Points, in no order, along strands that fork, close into loops and pass close to each other.
In the rows, zero is written as 128.
Two points are linked if the straight distance between their rows is under 77.2. Some points are linked to none.
J_239: 86 108 127 107 124 130 140 149 139 133 122 146 125 170 114 78 121 134
 126 103 146 109 104 98 117 110 130 163 157 118 146 109 96 104 187 110
 117 128 174 124 151 119 105 152 98 154 102 112 107 117
J_953: 114 128 88 154 107 163 157 108 148 148 148 144 122 93 129 182 140 133
 127 136 107 126 121 143 153 111 141 141 156 69 136 143 138 120 80 113
 118 108 130 174 129 138 141 114 117 99 143 149 166 156
J_276: 125 141 117 118 117 139 123 144 132 156 132 117 130 110 129 177 139 121
 137 132 116 135 132 139 112 148 132 99 139 98 128 141 155 114 135 144
 119 131 139 135 137 141 147 127 134 144 123 136 129 110
J_419: 155 129 124 132 148 87 100 119 126 113 128 138 140 112 135 138 149 98
 138 136 122 151 155 182 157 129 100 144 121 164 119 139 131 157 66 123
 161 119 71 160 136 125 113 92 178 123 113 156 145 146
J_886: 145 130 156 107 142 106 132 128 95 133 102 137 138 125 119 103 100 136
 129 110 132 120 116 107 133 112 128 130 107 142 116 137 117 118 149 103
 120 131 138 105 113 131 109 144 99 113 137 126 121 127
J_23: 119 134 113 118 130 137 143 136 125 148 116 136 148 129 131 127 144 113
 127 117 155 112 119 92 134 123 142 126 156 97 135 132 126 96 173 111 98
 114 150 133 138 139 120 138 103 122 100 132 122 115
J_363: 125 143 117 117 128 130 127 139 124 152 132 117 120 97 127 175 143 117
 143 146 112 136 139 137 124 145 122 96 135 99 117 144 161 123 122 142
 122 119 129 132 136 133 150 124 143 139 134 136 132 117
J_214: 115 83 153 131 123 120 117 167 129 99 130 107 104 194 130 92 126 132 100
 124 146 130 116 119 92 127 123 153 121 131 127 114 86 134 171 135 128
 156 150 109 123 130 131 150 130 146 134 95 113 110
J_387: 111 116 107 113 134 168 145 129 126 102 116 145 141 129 140 101 122 128
 124 122 154 117 108 105 143 98 146 155 142 130 149 118 71 90 151 128
 120 111 128 132 137 140 116 114 98 156 129 112 124 115
J_248: 142 125 182 97 156 76 128 105 141 128 130 142 115 145 122 102 133 135
 136 140 131 105 145 105 144 132 113 101 107 154 95 123 170 148 110 127
 123 129 123 103 98 99 114 155 156 111 143 146 117 127
J_388: 162 121 157 132 164 89 112 115 92 107 110 142 155 110 142 95 95 115 142
 104 121 140 117 143 133 99 106 156 105 166 124 130 115 131 116 95 127
 152 111 100 105 136 111 118 136 117 137 130 117 136
J_27: 131 133 162 94 131 92 131 114 142 141 143 133 111 137 134 125 150 129
 142 146 142 102 160 98 128 160 121 76 116 126 99 122 188 150 123 145
 126 112 125 119 114 96 122 154 166 123 135 150 106 114
J_793: 139 137 131 113 166 88 132 121 89 132 100 140 137 93 120 106 120 110 149
 112 139 129 125 112 165 106 113 150 126 147 97 132 130 132 111 90 110
 107 129 104 117 127 108 124 130 104 145 133 116 153
J_535: 145 125 162 131 159 105 106 118 111 109 130 142 132 130 123 122 119 110
 141 141 136 135 125 139 135 135 101 110 110 165 104 125 145 134 111 124
 133 163 96 121 116 129 116 126 167 116 142 124 120 129
J_325: 147 112 164 126 143 114 124 132 91 119 107 130 155 126 146 70 83 139 130
 109 123 133 109 123 124 91 122 148 95 157 134 123 92 125 141 113 137
 139 131 92 107 129 118 134 109 125 138 110 112 131
J_452: 90 118 97 146 92 159 128 153 169 129 154 94 113 158 123 138 144 136 120
 117 121 131 121 154 88 147 155 134 142 118 164 108 119 133 146 161 139
 141 150 133 151 138 147 121 127 179 104 122 130 119
J_330: 143 145 124 136 136 135 121 110 107 104 122 134 134 96 132 140 110 126
 143 120 127 140 116 145 144 126 119 149 106 149 129 127 109 132 121 127
 150 134 90 117 137 155 114 99 127 125 130 130 142 130
J_71: 132 133 131 158 105 158 113 135 154 133 146 106 133 148 125 179 129 137
 112 147 99 140 147 154 96 167 128 88 128 136 143 134 167 131 103 169
 134 147 140 157 140 128 150 136 151 136 128 118 122 104
J_905: 147 136 123 171 126 116 118 119 129 113 134 134 140 122 114 151 145 122
 136 148 96 155 146 176 142 142 96 138 116 158 139 139 149 159 72 123
 168 143 80 160 146 118 125 100 162 110 122 146 154 142
J_949: 135 139 146 95 158 70 130 114 108 140 119 142 114 113 115 105 123 124
 141 126 131 116 145 106 155 128 119 117 115 147 94 132 155 142 119 111
 119 104 128 96 108 107 111 136 137 113 143 139 116 146
J_70: 142 127 142 167 124 151 104 117 118 98 140 116 125 140 128 123 117 138
 105 140 131 138 133 146 121 148 125 124 107 160 133 115 115 147 116 161
 159 152 96 136 134 143 125 117 142 125 134 102 137 134
J_458: 140 134 159 104 155 82 128 119 111 131 125 140 114 130 118 116 131 122
 142 132 136 120 138 112 138 135 116 103 107 150 99 135 155 139 123 119
 120 133 115 107 108 108 116 141 143 113 146 133 119 128
J_814: 108 129 94 144 116 161 145 113 148 147 143 134 124 90 138 180 147 121
 126 139 116 132 125 139 150 113 145 129 168 64 134 141 138 110 95 125
 110 106 140 158 121 152 145 112 118 111 137 144 159 145
J_940: 109 101 128 144 113 148 119 147 130 86 136 97 105 177 134 117 138 132 98
 125 146 126 121 138 100 140 143 146 121 131 135 108 87 143 147 157 137
 154 120 127 136 140 133 116 122 167 143 101 139 110
J_779: 140 128 157 80 134 88 120 113 159 135 120 131 105 170 123 127 139 139
 128 111 126 106 144 93 109 168 118 101 135 122 113 140 158 131 159 129
 125 138 163 116 109 101 111 167 118 122 115 149 112 98
J_891: 158 126 130 116 164 74 94 120 113 113 125 141 137 101 143 128 136 93 146
 126 139 145 149 174 156 126 104 151 122 167 108 135 124 149 83 114 142
 114 80 140 123 128 110 90 183 127 118 150 130 149
J_283: 138 137 125 165 104 147 127 127 150 136 154 122 120 132 113 187 133 143
 127 159 77 143 147 159 114 150 116 104 125 136 141 144 172 140 68 143
 137 133 118 154 146 112 154 114 140 117 141 131 149 120
J_490: 89 120 98 129 93 164 124 146 176 167 149 119 130 141 124 161 136 132 141
 109 116 134 109 147 99 152 143 116 156 105 157 120 146 105 157 144 128
 128 163 130 152 158 150 133 130 165 89 128 119 122
J_355: 121 138 105 124 133 128 127 128 124 149 137 121 119 79 129 177 136 115
 142 151 106 140 143 147 148 133 118 112 142 99 115 136 156 131 99 135
 133 95 129 133 137 135 152 112 152 126 139 139 141 142
J_915: 100 131 92 137 133 146 153 119 137 145 135 137 137 102 166 158 156 107
 135 133 148 125 123 124 150 101 148 126 170 64 149 140 126 86 147 114
 91 115 148 136 105 147 135 108 101 116 101 132 133 129
J_392: 120 97 148 126 131 130 120 153 107 104 118 118 125 160 147 82 101 138
 115 124 141 134 108 126 113 103 136 159 112 141 133 111 71 133 151 136
 131 139 133 96 117 129 129 129 106 152 146 95 121 111
J_679: 139 134 135 116 133 132 121 139 107 124 120 131 131 128 132 126 103 132
 132 123 149 127 117 118 123 122 136 128 110 140 129 121 106 116 158 134
 133 135 122 116 130 141 124 121 109 131 127 113 124 115
J_344: 109 110 134 113 114 108 121 156 146 130 138 126 102 183 121 94 117 135
 122 109 147 123 113 111 91 137 131 142 134 125 140 112 106 127 191 130
 130 143 166 115 143 122 122 155 119 148 106 107 108 108
J_406: 139 139 104 171 76 165 151 141 147 151 162 121 134 129 117 167 116 166
 122 148 95 137 125 158 98 124 138 141 112 126 158 128 129 138 94 133
 137 132 109 158 150 106 159 107 117 119 133 128 153 148
J_493: 108 126 96 135 73 172 128 137 181 167 162 115 121 146 117 180 127 143
 125 114 91 128 117 158 91 148 154 122 144 115 151 136 150 117 107 144
 124 120 150 155 149 142 156 117 110 143 101 131 145 130
J_365: 125 137 146 118 136 108 126 133 121 146 147 124 119 118 134 153 150 115
 149 157 134 124 157 125 121 153 113 77 120 125 109 134 185 138 110 147
 129 129 114 132 130 108 137 140 177 129 140 134 108 116
J_478: 149 124 181 109 173 64 127 97 121 128 98 125 136 125 121 74 119 141 132
 108 103 120 134 122 150 96 109 130 103 154 110 141 144 149 109 101 129
 133 143 94 84 103 110 148 127 114 142 150 122 144
J_137: 88 123 85 135 89 175 135 147 169 129 148 109 121 147 121 132 147 134 123
 120 119 127 116 151 99 133 161 140 147 110 163 106 113 124 143 149 137
 134 141 139 148 135 146 115 117 180 105 127 135 121
J_728: 130 146 129 94 145 101 142 124 113 152 109 133 118 122 108 118 140 119
 128 121 139 118 144 81 149 141 134 113 147 107 101 136 146 125 143 114
 106 101 153 115 123 117 119 147 110 116 132 143 122 124
J_60: 146 129 154 150 151 128 97 112 114 97 130 139 139 130 119 128 113 116
 130 141 128 142 129 151 132 142 103 118 112 167 112 120 137 138 107 143
 153 169 90 134 124 139 117 117 165 117 134 122 128 132
J_987: 117 144 92 138 152 133 143 115 115 121 117 126 133 69 146 153 140 104
 144 139 144 138 126 116 177 104 122 142 153 98 118 132 122 121 114 114
 116 98 123 129 126 145 131 107 136 101 132 137 139 144
J_762: 129 142 141 121 130 120 118 138 122 137 136 121 120 132 127 157 144 121
 138 147 135 129 144 123 113 159 117 79 118 127 116 139 168 130 132 147
 128 149 123 137 130 114 135 141 153 134 136 129 112 103
J_675: 122 155 108 107 136 100 139 119 116 157 123 132 123 89 128 122 133 109
 134 145 142 135 154 88 166 131 133 101 154 103 102 125 159 132 129 115
 108 79 142 113 128 117 135 132 144 103 131 137 113 150
J_230: 135 133 153 90 127 93 123 120 152 136 128 130 107 164 125 129 148 131
 134 123 133 110 149 94 106 170 124 85 128 119 106 137 169 141 149 135
 123 140 149 124 113 100 119 167 136 125 126 149 108 92
J_301: 110 101 118 164 99 163 127 150 133 87 142 86 107 177 123 121 156 133 90
 127 134 119 132 140 96 147 142 141 119 132 141 111 96 157 132 160 141
 157 114 143 148 137 135 121 127 163 147 108 145 120
J_805: 102 120 82 135 105 180 148 107 159 146 155 144 136 112 155 162 158 129
 121 127 124 115 114 140 140 106 155 126 166 78 166 136 121 89 127 120
 109 116 138 158 119 155 139 115 103 129 103 133 146 140
J_410: 103 129 76 139 86 186 156 130 143 108 129 123 126 128 119 109 147 144
 115 133 128 126 117 143 112 110 157 158 133 112 152 118 80 127 132 139
 133 134 102 148 143 108 137 104 103 172 134 124 145 136
J_560: 112 141 103 125 133 131 139 133 125 158 127 126 127 91 137 154 147 100
 139 143 138 140 135 110 151 121 136 112 171 71 115 133 148 112 128 125
 98 98 146 133 128 139 150 125 135 114 129 138 130 135
J_621: 115 152 104 113 136 110 143 123 120 165 126 130 126 94 137 130 138 102
 133 147 145 142 147 89 163 126 137 103 166 84 109 125 155 125 130 117
 100 84 144 120 130 123 143 130 141 105 127 135 121 143
J_469: 99 126 101 125 104 144 121 152 160 157 140 124 127 144 123 136 137 126
 138 107 138 123 111 131 100 150 138 122 151 110 153 113 136 110 183 141
 131 131 159 125 153 144 141 139 129 165 90 121 109 114
J_951: 98 118 125 107 127 129 140 139 138 145 122 149 135 164 117 90 125 135
 124 99 149 101 112 91 125 120 135 149 158 116 146 115 107 102 186 105
 115 117 169 129 153 127 104 157 95 140 91 123 110 118
J_275: 122 103 119 173 101 171 119 154 143 100 147 83 110 174 109 125 155 137
 87 129 121 122 139 144 89 164 137 126 117 140 144 108 119 158 121 169
 148 147 122 156 149 134 149 133 140 157 139 106 136 126
J_195: 124 139 110 125 137 146 143 134 118 135 116 132 145 103 132 147 140 111
 133 130 148 121 121 105 146 119 137 123 149 96 129 135 126 98 155 119
 109 116 136 133 132 148 129 123 113 119 116 134 130 120
J_227: 157 121 191 125 145 103 117 112 128 115 110 134 138 155 121 79 109 139
 114 133 119 126 122 113 123 116 113 111 99 163 113 133 139 138 131 118
 128 165 130 103 88 109 119 170 136 99 134 125 117 121
J_885: 127 123 138 111 115 108 114 151 142 137 136 129 111 174 127 113 119 133
 121 113 149 122 123 106 94 148 133 119 127 131 137 123 124 127 187 135
 130 144 155 123 139 123 126 158 122 136 108 112 106 107
J_165: 105 103 112 127 123 167 138 128 121 82 93 142 125 146 137 82 116 133 114
 122 137 122 109 130 125 103 147 180 136 136 133 115 53 115 149 130 119
 132 124 109 119 127 114 109 89 179 157 108 137 112
J_972: 131 144 104 138 101 166 131 127 140 135 135 118 131 106 126 169 125 141
 125 135 109 132 127 149 117 130 145 120 124 108 153 132 132 125 121 146
 139 125 122 145 145 143 146 114 113 138 120 135 154 124
J_921: 112 144 112 128 161 113 157 120 102 126 106 130 135 93 144 124 129 104
 146 126 163 133 131 87 175 93 129 147 156 108 112 141 119 110 124 99 95
 101 136 118 121 130 110 114 107 89 132 131 120 144
J_672: 113 145 121 123 157 108 160 122 106 136 108 131 134 107 137 116 134 112
 136 124 163 126 136 78 169 99 141 137 156 104 115 147 121 109 133 99 93
 103 149 120 121 124 106 123 96 92 129 136 124 141
J_609: 135 132 139 111 114 106 114 138 143 138 133 130 115 170 127 125 128 129
 125 116 145 123 133 108 91 160 130 99 124 129 131 132 142 128 178 135
 128 153 151 128 132 118 125 163 132 131 109 123 106 100
J_667: 141 139 106 163 78 158 149 136 150 156 161 131 126 119 109 186 114 157
 129 144 84 132 123 158 107 129 130 136 120 115 146 142 145 130 84 124
 132 124 115 162 147 110 158 106 116 111 136 136 161 144
J_242: 147 123 176 79 142 93 116 116 150 130 108 128 111 169 122 113 121 157
 115 114 116 109 139 102 115 141 121 111 128 133 119 140 139 132 153 120
 131 140 169 111 99 102 107 173 101 112 121 144 118 109
J_285: 112 128 119 113 128 131 143 135 133 152 119 143 144 146 122 115 138 120
 126 104 154 105 117 91 128 128 138 132 158 104 142 122 125 98 186 110
 107 115 161 131 146 135 112 151 99 128 88 130 114 115
J_660: 134 147 131 105 133 105 128 137 113 147 127 129 117 121 122 143 142 116
 140 132 138 125 138 110 119 152 125 93 123 114 109 143 158 125 148 130
 119 132 129 122 127 118 132 140 135 132 132 134 117 108
J_517: 126 132 103 172 78 167 152 146 140 138 155 107 130 136 119 143 129 162
 113 145 110 137 131 154 99 124 145 145 109 127 162 121 110 146 102 149
 142 138 102 155 152 102 155 106 116 134 137 120 150 149
J_467: 144 130 143 113 170 67 125 115 94 133 96 137 144 94 117 81 114 115 143
 99 124 131 130 123 165 94 115 159 122 155 100 133 135 142 99 79 110 104
 137 102 106 119 103 129 135 111 143 141 112 168
J_705: 138 139 131 156 117 150 117 119 117 107 141 115 123 128 133 135 119 141
 115 135 128 137 131 143 122 140 133 125 105 149 144 119 111 145 121 156
 156 146 95 135 143 142 128 110 130 129 131 110 140 128
J_124: 123 144 135 105 154 99 147 117 108 145 103 128 125 121 114 105 133 121
 127 117 148 121 143 76 166 119 137 126 155 112 102 138 136 124 132 102
 102 97 158 115 119 120 109 140 98 102 137 141 127 138
J_184: 94 123 80 134 94 183 141 139 156 112 136 115 122 138 120 119 148 135 117
 126 128 125 116 145 106 124 164 148 143 111 157 107 94 124 143 144 134
 133 124 142 146 126 137 109 108 179 117 127 143 124
J_746: 133 137 118 136 145 101 114 123 122 123 140 127 126 94 132 163 145 112
 149 151 108 142 155 172 154 137 97 118 123 145 124 137 155 151 84 134
 157 113 96 137 137 121 132 103 176 120 123 141 141 146
J_851: 116 123 109 116 137 164 148 126 120 115 120 147 148 118 148 116 124 124
 127 123 156 115 112 98 147 99 142 146 143 124 150 126 85 86 154 124 115
 104 127 133 138 145 115 114 97 137 120 117 123 122
J_343: 146 121 167 125 126 123 103 135 124 115 128 134 122 165 125 111 113 133
 113 141 147 125 122 117 105 144 125 102 105 151 111 125 134 131 154 139
 129 162 129 125 114 123 128 161 147 113 133 104 108 115
J_192: 132 131 93 156 82 170 157 130 151 163 160 144 131 113 104 189 116 153
 130 137 94 120 114 150 118 124 132 146 129 97 138 141 142 119 88 111
 125 112 122 176 144 117 154 108 107 108 139 145 165 156
J_336: 130 116 141 118 130 134 118 147 110 114 126 124 126 146 141 102 100 138
 120 124 149 133 111 123 115 116 141 141 108 145 133 113 85 125 156 140
 136 134 127 110 127 136 125 125 111 143 133 100 119 113
J_433: 146 128 172 130 141 121 106 124 120 112 126 140 128 148 119 119 121 120
 130 151 142 125 123 123 121 145 110 94 107 156 96 123 153 132 129 138
 129 169 111 127 115 120 125 150 161 113 142 119 114 116
J_147: 136 134 136 162 115 155 118 127 148 127 145 114 128 136 116 180 133 134
 120 160 91 140 150 155 109 162 116 90 128 140 135 136 176 134 83 161
 137 143 127 158 142 118 149 125 153 128 136 125 132 105
J_860: 136 135 123 121 148 140 141 127 97 115 108 142 150 99 129 125 111 121
 139 118 149 121 110 105 154 107 126 145 126 132 120 130 103 102 141 111
 117 114 122 115 132 150 110 117 106 113 137 129 126 131
J_196: 138 134 117 132 128 150 133 105 109 96 113 146 146 95 142 113 106 131
 138 112 135 133 108 137 148 110 126 170 109 154 137 118 83 123 120 121
 146 120 89 114 138 154 107 101 114 130 136 125 138 137
J_840: 101 125 83 131 127 165 151 111 148 138 144 140 142 113 168 150 159 120
 124 129 143 117 117 126 146 100 152 130 164 82 169 138 107 81 148 119
 106 113 138 144 112 154 132 111 103 132 93 127 134 130
J_44: 122 140 91 135 131 134 129 120 125 137 131 124 123 66 129 170 137 117
 143 148 105 143 135 152 170 120 117 134 144 96 121 129 143 141 90 122
 143 89 119 141 139 138 145 110 150 114 141 143 154 156
J_269: 134 145 119 129 155 109 117 123 108 121 130 123 122 86 127 156 137 108
 152 140 122 139 140 156 152 134 101 122 120 137 118 135 141 138 104 130
 147 124 98 124 133 132 128 104 157 126 129 135 139 137
J_73: 147 125 174 104 142 100 126 123 110 134 101 132 133 143 122 89 103 151
 123 109 119 122 122 111 128 109 131 124 104 144 121 143 119 128 144 103
 127 138 150 101 102 115 109 160 97 112 132 131 121 123
J_901: 133 139 150 84 161 70 130 96 125 143 114 139 117 112 116 102 116 142 128
 125 125 113 156 96 170 132 127 117 126 143 89 122 160 146 117 119 121
 82 150 96 97 102 109 138 129 110 140 145 112 161
J_552: 141 138 127 114 164 94 123 124 90 125 113 137 133 88 119 123 119 108 153
 120 136 132 121 128 158 119 107 142 122 146 99 133 127 128 116 101 122
 119 114 105 123 135 115 114 136 114 139 134 121 143
J_724: 135 146 133 96 137 97 133 129 114 149 118 132 113 123 116 131 142 118
 135 126 137 117 142 98 128 152 128 101 130 112 104 139 157 128 148 121
 114 118 138 116 125 113 126 146 123 128 132 143 118 111
J_715: 148 122 135 132 147 126 131 112 94 95 94 154 174 86 155 99 96 117 144 96
 125 129 103 136 154 93 111 187 120 160 131 122 85 115 113 95 128 120
 114 103 120 153 100 111 114 120 140 133 121 143
J_26: 157 120 175 118 172 61 125 105 112 122 104 135 143 121 122 70 113 123
 139 105 111 123 133 130 141 96 107 141 100 161 113 140 141 149 106 91
 123 142 126 99 90 107 110 141 141 113 143 146 120 144
J_177: 116 143 87 141 145 134 133 112 123 122 122 130 130 62 145 157 142 107
 146 142 131 146 129 139 186 107 120 145 157 96 121 129 126 136 96 111
 135 85 118 141 129 139 134 108 149 99 131 141 148 155
J_810: 128 133 113 125 145 149 148 127 107 120 114 138 151 102 140 133 126 117
 132 126 155 118 116 98 153 104 135 139 142 116 134 134 102 95 149 116
 109 111 128 128 130 150 114 115 102 117 122 129 129 125
J_686: 108 93 134 123 129 146 135 147 110 92 99 126 128 153 145 77 105 136 119
 122 137 129 106 129 118 97 139 173 121 135 130 112 59 125 150 131 120
 136 136 98 118 125 121 118 93 174 152 103 128 109
J_459: 138 145 130 119 158 103 122 126 99 125 121 131 122 95 123 140 129 109
 155 134 137 130 130 132 147 133 106 118 117 144 106 133 138 133 121 118
 131 130 106 114 127 129 122 112 145 122 136 132 126 132
J_521: 135 112 143 150 125 158 96 144 131 101 140 107 118 164 124 121 127 132
 98 143 141 126 129 137 98 165 129 110 110 149 119 111 124 138 141 177
 152 149 125 147 131 140 141 143 156 137 134 94 115 121
J_550: 160 118 142 114 170 68 98 121 109 115 121 148 138 109 142 114 127 97 149
 121 139 141 144 162 147 116 103 149 117 173 102 129 127 144 89 104 126
 128 90 128 115 129 109 103 180 124 127 145 118 149
J_783: 126 143 115 116 115 137 122 149 133 153 127 119 133 124 128 161 135 121
 132 123 131 130 125 130 108 150 136 103 135 106 134 135 145 111 161 137
 120 136 142 133 141 141 142 133 127 147 109 132 121 106
J_360: 144 122 190 99 168 77 125 101 136 129 100 124 123 141 120 89 124 153 124
 116 106 113 135 111 143 108 111 114 106 147 107 140 146 142 117 117 131
 137 151 98 79 97 111 160 116 112 140 149 124 130
J_760: 89 101 126 115 120 120 132 157 137 119 125 131 113 177 114 87 117 132
 125 110 144 116 104 112 100 121 129 166 144 116 134 105 92 116 192 120
 119 142 169 111 146 120 115 143 104 167 111 112 110 108
J_873: 104 121 86 135 87 189 141 117 170 159 158 138 133 120 132 169 148 135
 119 121 107 117 109 147 125 122 156 127 162 84 155 136 134 97 108 121
 114 114 138 171 131 154 144 118 102 129 109 138 151 148
J_495: 116 133 109 118 110 140 124 149 144 155 130 128 138 135 125 145 136 122
 136 110 140 122 114 121 105 147 140 113 145 105 147 123 136 106 183 134
 122 129 154 129 151 145 139 142 123 151 92 129 113 109
J_368: 131 135 117 159 90 161 119 139 156 136 153 98 125 146 126 166 129 148
 103 137 101 139 141 153 93 154 142 104 124 136 160 129 145 137 108 163
 136 141 133 157 147 134 152 125 133 139 123 117 134 117
J_902: 113 143 110 110 117 116 140 131 139 177 123 129 127 121 125 137 163 105
 134 122 134 132 137 101 135 154 138 103 178 74 113 133 165 116 151 116
 91 104 165 120 132 132 141 149 130 127 109 147 118 115
J_146: 144 130 145 113 144 121 132 133 93 126 107 137 143 113 125 112 98 131
 137 114 140 123 112 112 138 109 126 136 111 143 117 131 107 111 146 110
 122 128 129 105 123 141 110 130 103 120 140 123 120 124
J_744: 116 134 92 141 98 178 149 121 132 110 128 129 127 112 126 113 129 145
 123 133 132 131 118 139 125 110 154 156 115 126 152 116 83 132 125 145
 145 123 90 139 148 125 133 101 106 156 135 122 149 134
J_217: 108 112 104 121 132 176 148 118 123 88 99 156 135 130 146 82 121 129 120
 120 144 125 108 111 144 90 141 174 145 141 147 125 55 100 137 126 121
 115 118 124 124 130 112 106 91 166 153 107 129 119
J_937: 115 143 97 136 161 126 150 116 110 113 113 131 135 77 156 141 135 102
 149 135 158 136 123 104 181 94 125 151 153 105 118 138 114 116 115 106
 111 97 125 124 119 139 121 104 125 96 130 135 129 145
J_51: 126 150 118 104 140 91 134 123 107 152 130 133 118 91 123 129 133 111
 145 144 137 126 158 110 151 140 124 98 128 121 97 126 168 139 129 122
 120 87 123 108 127 111 129 131 156 118 133 139 110 146
J_704: 128 141 115 147 104 157 132 122 124 111 136 115 124 117 133 130 119 145
 122 134 131 136 126 144 123 127 143 138 106 137 151 114 100 139 126 155
 154 137 94 134 149 136 129 106 114 143 130 116 148 131
J_497: 148 120 153 165 136 151 90 111 115 92 136 131 135 143 113 117 111 126
 108 141 126 136 130 157 121 154 112 124 105 167 112 111 125 146 112 160
 158 159 92 138 125 146 125 123 163 120 132 108 133 139
J_96: 135 100 172 113 120 106 116 147 142 117 121 117 108 192 127 70 111 152
 103 121 131 128 128 109 92 117 127 135 118 138 136 121 102 139 167 124
 133 145 162 107 113 110 124 178 120 119 115 108 109 114
J_967: 156 116 159 134 153 101 115 118 89 111 110 138 159 115 145 83 85 124 136
 105 123 138 111 135 129 97 111 155 97 165 131 125 104 128 126 103 133
 149 117 95 106 137 113 124 123 119 136 119 115 136
J_528: 140 114 158 141 126 148 93 139 128 106 134 122 125 166 124 114 117 127
 103 146 148 127 127 130 103 156 123 105 103 153 107 112 127 132 147 163
 141 157 125 137 121 135 137 154 158 126 131 93 108 122
J_68: 144 109 171 119 120 117 106 140 136 115 125 128 115 184 126 85 111 143
 102 131 140 126 127 107 95 134 128 116 110 149 118 120 122 134 162 135
 129 152 144 117 110 118 127 180 137 111 125 102 106 114
J_251: 110 121 89 136 74 188 140 127 178 166 164 136 128 133 117 175 135 143
 124 117 97 115 108 150 106 136 156 129 151 98 148 133 143 106 102 127
 117 115 140 172 145 140 152 115 100 129 109 138 154 146
J_617: 123 129 92 156 97 162 155 120 146 155 153 147 125 98 110 187 132 140 132
 138 96 125 120 150 141 122 133 147 143 82 130 143 145 125 77 108 122
 104 124 177 138 126 147 109 114 101 147 149 170 158
J_639: 131 133 154 97 127 97 127 120 149 140 136 126 111 152 129 129 155 125
 139 133 138 112 156 97 111 174 120 78 124 120 103 130 182 145 132 143
 124 132 135 129 118 98 125 165 155 128 132 149 104 94
J_201: 145 146 121 144 133 125 120 106 110 99 123 133 134 99 131 142 120 123
 141 122 123 144 122 160 143 129 114 150 107 154 134 132 113 144 107 125
 156 142 81 130 139 149 111 98 136 120 123 136 149 134
J_888: 159 122 151 121 174 74 106 119 99 110 115 145 141 112 134 104 113 104
 149 114 129 140 126 151 140 110 99 145 110 170 111 130 128 137 102 97
 123 147 101 109 108 129 111 115 158 117 136 138 118 142
J_411: 146 130 169 91 136 95 121 123 129 135 107 132 116 159 118 106 115 150
 116 112 125 116 131 102 115 132 128 115 113 136 122 141 131 130 155 113
 124 139 157 110 105 109 109 168 100 114 125 134 121 109
J_554: 122 143 129 110 136 97 128 129 114 152 144 130 118 102 133 147 142 114
 150 154 131 125 162 126 136 146 116 85 119 121 106 131 180 139 119 137
 128 103 115 116 129 108 136 131 172 127 134 139 108 138
J_992: 125 125 111 173 84 167 128 147 157 133 162 91 122 157 120 150 138 152 97
 134 104 135 139 152 86 151 146 118 125 136 165 120 133 147 102 165 136
 137 128 155 152 122 156 124 132 140 125 113 139 127
J_681: 109 134 100 134 125 155 138 126 144 152 133 127 129 93 141 172 149 108
 132 140 124 133 122 130 149 118 139 119 169 69 130 137 141 103 115 130
 104 109 142 146 125 155 148 115 124 120 127 141 146 133
J_354: 110 93 137 135 122 137 113 158 130 89 136 101 103 184 136 111 135 129 99
 128 148 126 117 129 97 139 133 148 121 131 131 109 89 137 159 151 136
 155 135 118 130 139 133 128 129 162 140 98 126 108
J_473: 151 142 122 165 122 117 117 105 115 103 130 136 140 114 125 138 129 122
 134 129 115 158 133 175 139 132 106 158 109 161 136 139 123 157 89 117
 165 150 69 152 145 134 112 95 150 111 118 142 152 144
J_441: 122 116 105 181 76 169 147 160 148 131 161 88 123 163 114 139 146 155
 101 139 113 132 135 151 83 140 144 139 122 132 161 113 116 152 100 153
 129 142 117 154 153 107 158 114 123 143 137 115 143 137
J_367: 141 112 181 128 137 110 125 133 102 123 105 115 147 150 143 48 93 148
 116 117 121 134 117 115 117 86 125 142 93 156 135 130 92 137 148 114
 142 145 141 96 100 112 125 154 107 124 130 108 111 130
J_454: 133 106 173 114 127 108 122 142 121 126 109 115 126 170 134 63 100 156
 109 118 126 127 122 110 106 99 133 139 106 144 136 125 93 137 159 116
 136 137 155 103 111 110 122 168 102 126 124 109 111 118
J_709: 148 127 130 132 140 133 124 108 99 95 106 152 158 92 149 108 96 123 141
 100 127 136 104 140 149 103 117 181 113 160 132 118 85 120 115 110 138
 124 101 105 126 158 105 103 118 126 138 129 130 138
J_713: 141 132 123 161 132 116 117 122 135 120 145 134 132 117 119 162 151 118
 139 159 88 148 155 175 147 141 94 116 125 153 136 136 164 155 63 133
 164 126 91 153 147 110 133 106 171 114 125 141 149 139
J_796: 106 127 102 130 84 166 120 137 177 166 153 112 127 140 125 180 129 137
 129 115 101 133 116 157 93 152 148 112 147 112 152 134 152 113 125 149
 125 127 156 144 149 149 154 124 122 155 100 131 133 121
J_887: 128 109 126 162 114 166 104 148 142 106 146 93 117 170 117 130 141 133
 92 136 127 125 138 144 91 170 133 111 115 141 135 108 129 146 130 181
 151 142 130 158 142 138 150 143 152 149 131 99 122 122
J_626: 139 142 117 161 101 144 136 125 141 142 148 122 121 117 113 188 129 145
 130 147 80 142 140 162 119 138 121 118 120 125 147 145 159 141 81 131
 142 129 112 149 146 117 151 110 130 117 137 136 158 130
J_965: 146 116 198 99 162 81 122 99 152 123 113 133 123 153 122 92 129 148 126
 134 113 108 138 104 144 119 107 105 112 153 102 128 159 147 110 126 127
 139 139 99 83 93 113 163 137 110 142 148 119 122

A tip is a point with one link. Name the tips that can be reached along the links from each point below, in the order of the rows.
J_713 -> J_467, J_715
J_810 -> J_27, J_609
J_478 -> J_901, J_26
J_301 -> J_419, J_214, J_452
J_44 -> J_915

How many points has the smallest loop of links through each point below? Write none if it is on no loop.
J_217 -> 11
J_441 -> 10
J_675 -> none
J_885 -> none
